Points on a hilly landscape, in no order, each with its height.
From any point a ball rolls to the lowest of the 2 points nearest to it. It stops when none of these is lower. Distance is the straight distance between rows; heights are no part of it.
Q_468 height 32.1: [121 152  91 110 129  90 112 117  77 156 164  96 123 181 173 114 112  66
 166 102 130 141 132]
Q_912 height 30.1: [ 76 109 156 148 121 145 127 139 174 137  86 160 130 113 120 155 125 153
  85 160 124  90 121]
Q_10 height 17.2: [186 144 124 151 172 140 137 113 112  90  86 164 126 107 104  86  59 175
  78 127 186 142 133]
Q_25 height 87.8: [126 101 187 118 135 119 154 139 138 122 108 178 161  95 133 199 175 174
 121 148 131  94  91]
Q_69 height 25.8: [137 153 158 154 163 109 148 164 110  87 117 155 134 127 137 136 159 139
 108 102 120 106 108]
Q_600 height 86.4: [ 82 112 129  91 139 126 129 149 148  99 136 139 131 106 135 127 132 175
 110 117  79 106 120]
Q_848 height 29.2: [112 180  95 131 141 112 133 126 102 136 145 110 112 147 157  82 129 101
 165 102 126 125 111]
Q_803 height 25.1: [102 140  86 157 110 108 149 131 128 101 102 152 134  89 110 100 112 171
 123 145 158 130 132]
Q_321 height 39.3: [149 187  96 101 113 171 100  86  79 153 132  76 140 161 127  97 127  98
 114 130 157 136 134]
Q_448 height 29.4: [ 81 143  81 131 101 122 149 129 140 148 164 162 127 119 136 105 134 150
 161 122 101 132 111]
Q_335 height 10.9: [117 115 194 186 118 176 110 133 182 119  96 128 104 141 100 113 137 113
 106 134 154 138 174]
Q_476 height 33.0: [ 76 146  73 121 119 101 125 166 113 113 128 121 138 129 129 106 140 122
 108 134 113 131 143]
Q_974 height 14.3: [131  98  59 133 110 152 118 110  88  92 164 108 116 118  79  94 105 119
  91 196  99 148 127]
Q_136 height 25.7: [ 94 161  90 142 127  89 164 133 112 147 153 154 109 145 167 123 134 125
 179 102 113 122 112]
Q_913 height 34.6: [125 172 124 124 107 100 104 116  82 136 176  69 134 159 147 147 112  61
 143 102 128 144 142]
Q_226 height 8.5: [140  96 203 175 162 159 132 121 196 114  82 147  98 141 111 119 114 136
  98 140 177 146 148]
Q_960 height 34.2: [ 77 148 113 122  76 148 114 112 175 143 157 148 161 114 122 156  99 167
 111 138  73 124 141]
Q_640 height 42.5: [154 154 107 155 129 186 107  98 103 109 124 109 102 157 105  71  93 136
  79 155 128 150 128]
Q_503 height 33.7: [102  98 191 145 150 143 122 135 178 122  85 183 117 132 124 186 146 162
  96 153  96  86 126]
Q_679 height 15.3: [149 120  69  96  89 161 139  92 114  98 162  88 167 102  85 184 133 151
 132 164 100 167 152]
Q_722 height 16.8: [122 112  71 114  81 152 112 109 126  85 169  89 152 105 104 151 101 160
 105 190  79 156 169]
Q_289 height 18.8: [111 101  57  78  77 141 111 124 163 158 166 108 158 107 118 110 133 172
 139 144  70 168 157]
Q_238 height 21.5: [135 184  89 156  93 156 152  88 124 125 149  99 145 116 119 112  91 121
 126 152 161 162 161]
Q_687 height 58.6: [107  93 201 148 117 136 102 165 199 181  87 133  98 153 124 192 138  75
 111 131 122  93 126]
Q_524 height 8.4: [ 96 147 163 160 128 150 143 132 164 124 134 126 108 133 142 129 119 120
 103 107 122 109 137]
Q_267 height 23.1: [167  80  44  83 113 127 131 101  84 134 111 111 146 118  66  47 107 119
 142 178 148 157 133]
Q_307 height 18.0: [158 170 111 133 157 135 150  94 106 120  83 143 137 116 128  75  72 156
 104 125 189 133 133]
Q_742 height 24.9: [125 129  45 102 126  93 140 152  82  92 116 130 121 122 117  70 141 159
 166 138 130 146 121]
Q_218 height 43.2: [183 174 110 133 158 140 138 121  50  89 106 145 112 142 123  90 134 150
 106 114 126 132 107]
Q_89 height 6.6: [126 157 172 143 127  84 121 125 109 142  85 118  96 138 150 116 111  83
 158  82 180  89  93]
Q_33 height 46.2: [191 132 222 167 175 156 134 142 134 123  84 161 107 150 131 147 169 124
 137  87 151 140 124]
Q_266 height 67.0: [193 101 225 145 149 150 137 145 135 143  94 129 130 128 145 190 175 105
 148 141 187 124  93]
Q_629 height 40.6: [138 198 130 118 143 152  94 104  73 146  94 106 107 178 149  80 120 109
 119 105 139 142 129]
Q_398 height 27.5: [ 89 123 125 156 118 115 143 151 149 102  92 166 132  92 121 132 122 159
  96 148 137 106 131]
Q_81 height 41.2: [189 169 202 159 174 115 121 139  84 120  93 154 126 133 139 139 172 126
 150  86 160 124 124]
Q_501 height 37.5: [ 55 134 145  97  94  94 100 144 164 178 137 150 153 117 137 152 128 119
 142 103 113 108 128]
Q_498 height 15.2: [112 125  86 147  85 156 131 110 125  79 158 108 124 114  96 109  90 139
  95 183 103 151 149]
Q_137 height 87.5: [ 91 102 104 113 110 128 136 120 156  80 129 123 120  93 128 100  90 186
  99 157  87 107 140]
Q_914 height 11.9: [168 109 207 168 174 160 141 115 155  98  78 173 102 133  95 110 122 177
 106 133 186 147 129]
Q_554 height 83.8: [115 123 141 104 145 106 147 148 132 110 137 177 155  94 135 164 150 184
 129 116  93 101  99]
Q_859 height 19.3: [123 144  61 100 107 153 136  97 114 125 159  84 146 110 112  98 120 107
 132 157 143 161 150]
Q_378 height 37.6: [141 179 110 108 110 161 110  90  82 127 158  55 162 139 132 143 129  86
 133 110 153 143 143]
Q_365 height 79.2: [111 113 169 107 165  80 139 165 137 132 128 182 157 106 150 182 149 138
 134  94  85  87 105]
Q_662 height 19.7: [123 137  91  94  98 119 118 119 135 157 211  96 162 142 160 184 115 115
 158  98  71 168 158]
Q_88 height 53.2: [140  93 206 172 174 124 129 187 165 156  98 174  95 147 135 179 154  92
 115 103  94 100 138]
Q_655 height 16.3: [103 134 103 102  97 141 129 122 137 118 176  70 143 131 130 132 116 112
 120 136 106 143 152]
Q_417 height 20.1: [157  84  74  66 111 151 112 110 136 143 204  64 174 131 126 171 154 117
 150 132 103 179 159]
Q_261 height 21.9: [145  65  54  79 142 127 132 122 119 135 182  92 127 130 114  75 153 126
 134 144  99 154 130]
Q_668 height 30.8: [117 158 102 133 147  99 141 166  96  91 113 139 119 126 128 113 145 134
 114 115 122 110 132]
Q_187 height 34.4: [177 156 203 165 159 118 121 152 110  84 107 152 155 109 125 155 186 156
 116 121 155 121 124]
Q_382 height 12.1: [123 152 155 177 126 157 112 133 161 102 102 121 116 139 103  91 119 122
  80 132 152 168 171]
Q_797 height 72.9: [111 123 138 107 152  54 138 156 113 139 147 178 160 120 179 162 144 147
 180  76 111  98 112]
Q_830 height 13.3: [175  43  70  93 101 170 116  89 124 113 167  81 159  92  60 111 109 124
 133 201 133 159 166]
Q_309 height 25.6: [116 119 142 102 135  98 163 142 143 119 144 127 126  89 161 121 135 143
 157  75 137 106  86]
Q_673 height 61.9: [ 92 112 161 133 143  25 120 156 110 164 118 156 111 135 167 172 125  83
 188  91 150  97 108]
Q_179 height 11.2: [ 91 119  87 100 104  90  98 130 133 177 187 130 151 146 168 125 111 121
 168  87  77 172 149]
Q_326 height 21.6: [144 139  46  97 114 139 134  89  90 138 118 103 134 129 102  45 107 131
 141 167 155 143 130]
Q_366 height 15.6: [111 117 198 169 132 152 155 120 184 141 112 138 102 122 153 150 132 116
 120 124 141  83  96]
Q_255 height 12.6: [167 112  71 121 118 174 107  78  75 115 170  98 149 128  64  99 118  97
  94 190 135 139 141]
Q_633 height 56.6: [ 91 104 192 135 142 118 113 168 164 163 108 166 117 152 147 181 123  85
 107 112  89  82 121]
Q_75 height 66.5: [129 137 156 125 157  51 134 149 107 130 117 151 126 119 171 184 160 134
 204 107 149  94 119]
Q_423 height 16.7: [161 130 168 168 146 146 159 119 132  94  96 169 120 115 107 131 129 172
 115 127 164 125 109]
Q_316 height 34.7: [ 71 153 108 117  99  97 120 164 133 150 134 111 139 114 148 132 144 107
 136 111 120 120 155]
Q_836 height 60.2: [144  55 214 128 145 154 121 178 166 171  74 132  92 143 124 196 168  91
 116 143 144 122 116]
Q_993 height 23.2: [128 148  53 124 122 111 152 119  93 103 104 125 123 100 105  60 111 156
 140 153 162 144 129]
Q_395 height 72.8: [161  94 193 153 123  97 128 171 136 183  68 144  93 146 151 190 160  67
 154 127 166 103  79]
Q_659 height 18.2: [ 86 132 147 116 116 107 124 134 146 154 183 107 120 129 159 136 107 104
 124  84  72 112 119]
Q_223 height 70.4: [175 116 203 139 141 109 129 147 107 152  73 126 100 135 154 181 164  97
 167 125 203 104  83]
Q_846 height 24.2: [156 121 192 171 145 145 164 124 151 115  99 152 112 126 138 160 158 152
 121 136 154  99  84]
Q_355 height 49.9: [149 126 199 186 169 145 135 149 171 134 120 158  83 162 117 135 152 108
 125 101 115 124 125]
Q_983 height 15.8: [168  61  67  81 116 166 118  83 138 136 186  78 170 114  80 134 169 121
 151 173 119 162 153]
Q_729 height 14.2: [166 143 134 193 149 147 130 107 143  98 108 163 112 141 121  73  60 157
  77 127 171 164 157]
Q_511 height 16.0: [117 103  48  96 106 117 107 127 150 174 173 124 149 143 131 123 149 142
 160 123  69 171 143]
Q_203 height 62.9: [173  75 210 135 148 154 147 166 165 145  74 142 122 136 145 213 178 124
 128 163 140 121  93]
Q_557 height 14.4: [144 176 117 125 150 111 143 112  89 128  81 127 112 125 141  86 118 147
 155 114 175 105 121]
Q_439 height 12.8: [ 99 150 132 137 116 141 133 117 149 114 170 100 115 139 146 125 104 105
 124 121  95 121 134]
Q_499 height 29.1: [114 104  96  81 127 103 138 152 148 123 154 103 126 113 152  95 144 144
 149  76 104 144 111]
Q_901 height 11.0: [132 194 153 124 147 104 117 117  97 138  77 116  87 148 157 100 118 127
 176  91 189  96 102]
Q_324 height 59.2: [ 96 109 178 128 134  73 108 174 140 174  90 167 129 143 159 196 123  79
 146  98 122  88 114]
Q_997 height 13.5: [118 125 121 178 112 145 122 126 144  71 116 127 107 121 104 111  93 156
  69 152 123 151 150]
Q_719 height 18.1: [ 81 120 124 114 112  63 130 144 139 174 175 147 130 143 175 140 103  89
 165  72  99 137 114]
Q_805 height 18.6: [160  86  60  79 136 155 108 100 107 146 196  88 161 135  81  97 169  93
 146 163 121 143 139]
Q_770 height 24.8: [126 116  67  79 153 116 127 137 115 145 174  77 130 148 137  91 142 108
 136 113 109 149 122]
Q_941 height 10.7: [181 109  73 101 109 175 117  66  75 140 132  94 176 118  58 111 122 111
 122 192 166 132 154]
Q_104 height 14.5: [123 132 179 130 126  91 147 142 131 139 120 121 111 116 154 134 140 106
 153  80 160  86  86]
Q_788 height 37.3: [ 71 142 127  76 104 144  77 111 179 144 173 122 159 132 139 158 104 145
 132 122  48 112 155]
Q_685 height 32.4: [ 72 142 140 157  76 152 111 118 166 122 125 148 134 115 113 158  99 155
  92 164  94 109 151]
Q_364 height 41.6: [167 175 123 148 137 154 117 110  86 126  90 146  98 163 124  72 120 148
 111 115 131 154 125]
Q_749 height 43.6: [160 126 100 130 142 167 148 102  98  82 134 126  99 123 112  68  81 158
  73 158 119 131 108]

Where does a ball stop that starts at each point below?
Q_960 -> Q_326
Q_503 -> Q_326
Q_321 -> Q_136
Q_88 -> Q_69
Q_554 -> Q_633
Q_223 -> Q_633
